Points on a hilly landscape, in no order, each with its height.
From any point a climber steps to the highest of the 2 points nearest to it. It stops when none of these is higher. Distance is the straight distance between rows; heights are no part of it.
Fikuz: [103 131 143 109 130 106  82 119  61  60 106 147  83 221  95 141 148 169
  90 123 146 129 142 123 184]  (h 521)
Mosu: [118 139 117 110 147 120  86 117 101  94 132 166 102 183 105 141 100 168
  92 124 126 116 150 110 136]  (h 421)
muro: [128 108 126 124 130  96 133 182 101 133 102 132 156 140 136 177  61 167
 108 122 168 149 176 144 138]  (h 467)
Tosi: [165 105 175 159 122 102 180 117 140  99 106 141 113 116 105 138 195 122
 140 123 166 122 108 135 152]  (h 230)
pefup: [ 93 129 147 116 145  94  93 158  49  77 108 135  96 224 121 163 129 173
  86 123 158 145 157 157 188]  (h 588)
lil: [ 85 180  86 100 138 143 111 156  97 163 149 105 106 128 154 132 141 102
 116 125 108 165 115 176 126]  (h 474)
pefi: [129 102 123 131 122 152 131  45 144  97 101 141 192 124  96 159  57 172
 131 125 132 132 197  72 111]  (h 595)
liti: [ 84 193  94 105 167 180 103 102 150 131 118 119 100 156 121 100 133 152
 126 136 103 125 138 189 164]  (h 414)
kagil: [152 112 104 133 140 111 106 134 139 147 151 157 153 131 139 138  64 140
 116 137 133 109 150  94 112]  (h 87)
Duvon: [129 134 154 125 113 105 149 128  97  96 112 130  91 129 113 164 185 130
 121 121 138 158 114 137 113]  (h 198)
bavo: [121 130 135 118 127  99 134 167  84 104  88 140 133 172 127 174  99 176
 108 113 162 146 167 160 163]  (h 503)
firog: [172  97 120 141 143  88 141 202 154 179 140 137 166  78 164 122  72 118
 134 137 165 104 130 138 138]  (h 585)
mif: [115 135 124 105 150  75  87 173  74 104 138 132  95 166 129 165 134 143
  94 122 139 142 122 147 143]  (h 245)
voper: [166 107 144 153  96 159 141 126 168 172 128  89 166  80 144  80 155  78
 185 137 121 120  67  90  86]  (h 196)
sim: [156  95 143 121 149  60  94 181 101 116 162 159 102 161 144 148 109 132
  91 135 151  93 112  93 125]  (h 57)
Paku: [116 136 130 109 156 124 107 109 123  82 125 146  80 181 108 115 164 151
 102 135 130  97 125 156 189]  (h 379)
datez: [129 153 121 128 154 121 100 160 156 149 150 117  94 121 168  76 160 112
 122 152 110  73  83 163 152]  (h 145)
pinur: [147 111 177 164 102 149 183  98 151 115 107 102 128  85 101 120 194 108
 170 123 140 142 100 110  88]  (h 213)
ruba: [116 166 107 115 156 150  98 132 152 136 144 123  93 138 153  89 148 136
 137 155 101  87  98 170 157]  (h 134)
zilit: [ 88 183 104 113 134 191 145 121 147 166  93 104 148 111 137  97 100 129
 157 117 116 158 127 194 141]  (h 130)
puv: [129 137 132 132 124 109 140 150 105 125 127 131 109 108 126 157 147 122
 122 128 133 147 128 138 104]  (h 211)
bezip: [165 105 145 154 143 162 136  82 192 131 125 146 143 111 114  75 134 133
 160 151 136  70 122  90 124]  (h 173)
gad: [166  93 148 151 142  80 157 183 138 136 144 145 141  93 139 146 123 108
 134 127 158 112 119 113 121]  (h 378)
kav: [164  85 177 151 132  90 169 126 138  90 107 162 105 133 109 129 179 126
 116 128 178  96 124 108 171]  (h 266)
labe: [133  92 126 139  97 118 179 197 131 187 129  98 185  56 163 149 100  72
 148 123 141 161 127 143 116]  (h 419)
bezi: [133 121 154 130 169  92  97 138 157 112 131 149  90 168 145  88 156 131
 107 151 147  61 121 149 210]  (h 258)
vaga: [133 125  93  94 128  93  85 160  81 138 154 142 124 165 145 171  82 133
  81 125 127 133 152 104 111]  (h 372)
luzib: [111 115 148 144 104 136 179 137 126 154 104 102 199  58 135 152  83 117
 164 116 132 178 158 149 125]  (h 431)
vifub: [115 156 154 132 124 125 144 134 113 107 122 120  73 119 119 131 218 123
 128 130 121 149  84 158 107]  (h 186)
fodif: [161 120 132 148 112 171 139  84 187 160 125 106 151  92 126  67 149 106
 197 135 111  93  87  83  87]  (h 190)
fepi: [102 169 107 121 100 185 160 130 142 196 105  71 168  90 149  76 100  84
 185 119  93 168  99 176 122]  (h 124)
somem: [126 119  96  98 156  97  70 146  90 117 151 150 112 186 127 148  80 160
  85 128 127 118 150 113 133]  (h 392)
Nezot: [ 99 142 103  97 115 115  82 114  74  97 149 146  99 174 118 163 128 152
  85 120 105 152 143 102  88]  (h 418)
Subar: [157 116 153 145 143 116 122 136 166 126 150 143  96 123 147  81 179 112
 141 146 121  73  95 112 119]  (h 181)
pemu: [ 64 197  92 105 144 174 119 106 123 118 113 104  97 149 120 125 140 153
 132 128 110 163 133 205 143]  (h 435)
vepup: [134 148 143 144 135 160 151 118 149 139 111 119 141  98 126  99 139 120
 157 129 128 120 111 149 133]  (h 143)
mopoz: [141 139 122 131 131 120 102 152 161 156 175 122  95 127 167  90 169  95
 130 141  95  83  78 123 118]  (h 159)
fodil: [129 104 128 137  86 175 161 109 147 176 124  70 214  65 134  98 110  70
 191 116 120 160  99  97  94]  (h 117)
zato: [106 172 117 133 145 170 146 104 150 149 104 118 132 114 115 109 110 138
 157 132 116 137 142 170 142]  (h 136)
teg: [155 134 128 155 124 192 130  69 186 144 124 123 136 114 115  66 126 125
 164 138 110  90 103  95 103]  (h 183)
Mun: [119 129  91  99 149  72  68 183  97 133 185 132  76 171 156 150 141 110
  88 138 108 115 108 116 131]  (h 326)
vero: [102 178 123 125 124 188 127  49 135 106 123 110  88 130  94  97 177 141
 140 127  93 149 114 136 100]  (h 99)
saso: [121 164 116 129 141 178 111  98 154 131 132 119 102 133 122  77 161 136
 150 147  94  97  99 134 129]  (h 122)
Zosiv: [157  80 152 119 142  65 129 202  95 108 111 142 144 155 142 172  70 174
 106 129 183 107 170 127 184]  (h 469)
Zeli: [ 95 150 141 108 151 101 101 107  94  64 113 137  63 206 102 130 185 152
  91 127 137 119 129 151 211]  (h 441)
Gezop: [129 128 119 125 106 113 117 147 105 146 177 116 101 123 146 155 176  81
 109 117  97 157  97  96  66]  (h 158)
diz: [131 139 154 136 106 133 147 115 130 118 134 115  93 109 108 127 209 108
 133 124 111 148  86 119  73]  (h 179)
lek: [ 78 197  93 102 138 166 113 134 103 139 131  90  82 133 133 114 167 122
 139 131  99 167 101 208 128]  (h 457)
guk: [107 144 103 127 120 172 126  74 133 130 125 134 171 114 112 136  82 133
 129 131 108 156 158 108  85]  (h 533)
sona: [171  96 169 144 135  81 151 163 140 118 122 158 115 121 125 136 143 123
 121 134 163  89 119 118 148]  (h 328)
fote: [115 154 137 139 124 170 138  60 120 113 111 127 120 125  94 128 153 141
 134 125 109 149 132 115  90]  (h 88)
nuga: [104 168  84 113 141 189  88  68 140 139 134 130 119 141 105 104 105 149
 128 139  91 130 138 129 106]  (h 471)
Lupas: [ 88 166  64  87 114 143  99 133  83 152 164 111  98 136 147 149 125 109
  94 118  91 175 134 154 105]  (h 495)
Gen: [174  87 128 142 148  89 138 175 161 157 121 157 160 103 146 131  48 141
 117 135 159  85 156 124 155]  (h 643)
gubi: [111 135 129 105 142  81  98 162 100 107 143 131  76 162 127 147 184 127
  96 131 123 138 100 143 127]  (h 265)
vob: [145 115 129 128 126  88 106 167 126 140 184 140  99 129 149 137 169  85
 101 126 109 119  87  82  89]  (h 144)
tove: [155  91 145 142 135 111 160 150 150 139  97 152 172 109 127 148  63 153
 129 129 163 119 173 139 155]  (h 719)
penov: [107 137 140 117 154  98  92 105 143  81 132 152  70 189 126  92 183 137
  99 156 137  61 113 139 204]  (h 319)
savav: [109 161 100 113 161 133 107 107 131 116 117 143 115 156 121 129  92 156
 114 134 123 130 152 141 142]  (h 466)
sus: [154 103 153 159 105 155 148  90 158 136 136 115 144  89 105 108 175  97
 165 131 127 133 104  81  71]  (h 207)
mubi: [164 106 134 155  96 151 141 118 152 161 153 103 154  93 134 111 169  70
 159 127 114 128  84  66  58]  (h 201)
tamum: [163 100 142 154 116 107 161 181 140 167 127 118 151  69 152 130 121  86
 156 127 150 128 112 140 122]  (h 409)
Topek: [111 141 114 109 112  94 119 163  78 122 146 123 106 146 135 177 132 130
  93 116 127 170 133 134 107]  (h 226)
begim: [112 161 116 128 101 150 127 118 110 133 148 100 100 109 134 131 193  99
 126 120  91 174  93 141  80]  (h 172)
zari: [120 123 131 134  98 144 182 156 127 181 116  88 189  64 146 127  98  82
 166 115 121 180 127 157 122]  (h 425)
Tev: [ 98 145 118  99 149  69  66 162 103 105 185 133  61 169 144 134 179 121
 101 139 111 111  93 155 141]  (h 293)
tesi: [137  85 172 146 101 101 198 120 118  79  68 137 181 115 121 183 107 174
 130 111 168 146 195 133 178]  (h 492)
Sipi: [140 110 149 131 129  66  94 152 133 108 174 148  73 162 128 128 177 108
  91 128 114  98  89  71 100]  (h 118)
katap: [159 103 119 127 152  85 102 166 144 136 154 154 126 132 150 133  90 132
 105 135 144  93 131 102 125]  (h 75)
tez: [148  96 117 132 117 112 125 112 126 118 140 144 168 120 128 164  92 135
 123 128 131 138 150  81  81]  (h 98)
fip: [ 98 184 108 120 120 195 140 137 159 180  89  83 146 111 162  67 105 107
 182 130  93 154  97 198 140]  (h 126)
pom: [125 124  90  98 133  83  84 184  97 146 194 142 110 160 157 156 107 107
  75 127 109 125 126  92 108]  (h 350)
lagun: [146 130 127 146 151 174 138  85 190 123 115 153 132 123 113  68 112 147
 145 147 132  67 126 130 162]  (h 161)
tavob: [150  83 145 154 128 140 148  66 159 106  93 154 194 103  98 145  55 164
 143 125 145 111 195  93 135]  (h 628)
kasut: [148 128 144 131 160 116 114 136 159 118 145 155  99 141 144  87 159 127
 111 149 131  56 110 132 166]  (h 214)
gove: [118 125 114 132 129 175 120  36 151 113 119 142 167 117  88 130  82 151
 139 135 115 144 176  82  93]  (h 561)
Redi: [133 114 120 129  74 183 151 100 138 162 144  74 198  75 126 117 135  61
 177 114 105 173 111  68  69]  (h 114)
pusu: [144 129 133 147 135 160 154  97 164 121 100 142 136 116 110  98 124 141
 150 131 145 101 130 138 153]  (h 150)
Zovem: [127 121 109 127  75 168 134  89 133 155 156 102 175  95 123 140 140  81
 149 112 103 168 125  62  61]  (h 111)
bam: [117  79 166 157 108 120 196 112 126 109  63 122 198  84 126 173  72 172
 146 105 155 160 206 148 171]  (h 458)
nanib: [100 150  86 103 129 157 102  95 122 135 135 137 132 136 118 143  83 144
 115 129 103 148 158 129 107]  (h 506)
dar: [104  92 158 152 107 140 187 117 149 134  79 104 215  47 121 155  62 148
 171 116 139 167 191 151 152]  (h 439)
buz: [ 94 184  86 116 149 209 106  75 152 137 116 120 116 136 120  85 118 153
 141 128  93 116 127 168 140]  (h 440)
vabon: [111 145 103 123  89 157 132 118 102 164 168 107 119 108 139 141 168  72
 124 119  98 180  93 100  58]  (h 166)
bov: [137  97 132 119 139  70 113 210  79 136 127 134 141 146 146 171  67 149
  95 118 164 127 167 149 149]  (h 468)
nata: [169  66 172 148 134  67 170 181 104 103  93 153 155 154 128 167  86 162
 113 112 204 104 182 146 214]  (h 599)
Toti: [115 173 131 130 138 185 128  65 148 100 119 125  82 144 120  75 186 143
 144 130  97 104 101 144 145]  (h 113)
Bigi: [155  83 172 155 116  80 174 141 115  89  86 160 163 143 113 166  96 165
 111 107 186 115 177 129 181]  (h 470)
zaso: [152  98 166 124 135  65  92 154 114  94 143 166  86 175 118 132 146 125
  85 135 140  91 107  87 140]  (h 83)
tur: [128 134 117 125  88 174 165 125 157 193 108  73 193  84 144  72 101  82
 204 125 112 143  86 131 114]  (h 120)
vefu: [ 95 161  68  85 117 135  79 123  71 123 167 130 105 164 135 163 110 124
  84 112  95 163 146 112  97]  (h 460)
subos: [144  80 134 144 125 122 151 114 149 124 104 143 190  98 122 147  42 163
 148 131 152 126 179 114 138]  (h 667)
nefad: [102 132 135 103 160  94 116 177  82  98  97 142 116 200 117 157 102 177
  91 116 167 136 166 181 200]  (h 542)
dotip: [151 112 183 167 105 137 198  94 137 102  99 122 117  98  92 118 215 113
 153 116 149 146 111 137 127]  (h 218)
bod: [137 114 108 135 106 144 115  91 132 136 160 129 155 106 122 145 120 110
 126 123 111 147 138  63  54]  (h 106)

Where does a climber stop that starts at each point below?
fodil: tesi
Toti: pefup
bezi: pefup
Sipi: tove
dotip: tesi
katap: tesi
lagun: tesi
Duvon: tove

Call two points neighbours if one is among the 2 nearest of the other. Go from one point of each pair to the other, from neighbour to neighbour, staying as high as possible. Name the lowest point that can't be avoided.
Lupas / tove: Nezot
pefup / tesi: muro
nata / tesi: Bigi

Write out the way that a climber takes from each point below.
vero: Toti > saso > ruba > datez > mopoz > Subar > kasut > bezi > penov > Paku > Zeli > Fikuz > pefup
sus: pinur > dotip > Tosi > kav > sona > gad > tamum > labe > zari > luzib > dar > bam > tesi
vepup: pusu > lagun > bezip > teg > fodif > voper > mubi > sus > pinur > dotip > Tosi > kav > sona > gad > tamum > labe > zari > luzib > dar > bam > tesi
zaso: Sipi > vob > Gezop > vabon > begim > diz > vifub > Duvon > puv > Topek > mif > gubi > Tev > Mun > pom > vaga > somem > Mosu > savav > nanib > guk > gove > pefi > tavob > subos > tove
buz: nuga > nanib > guk > gove > pefi > tavob > subos > tove
fote: guk > gove > pefi > tavob > subos > tove
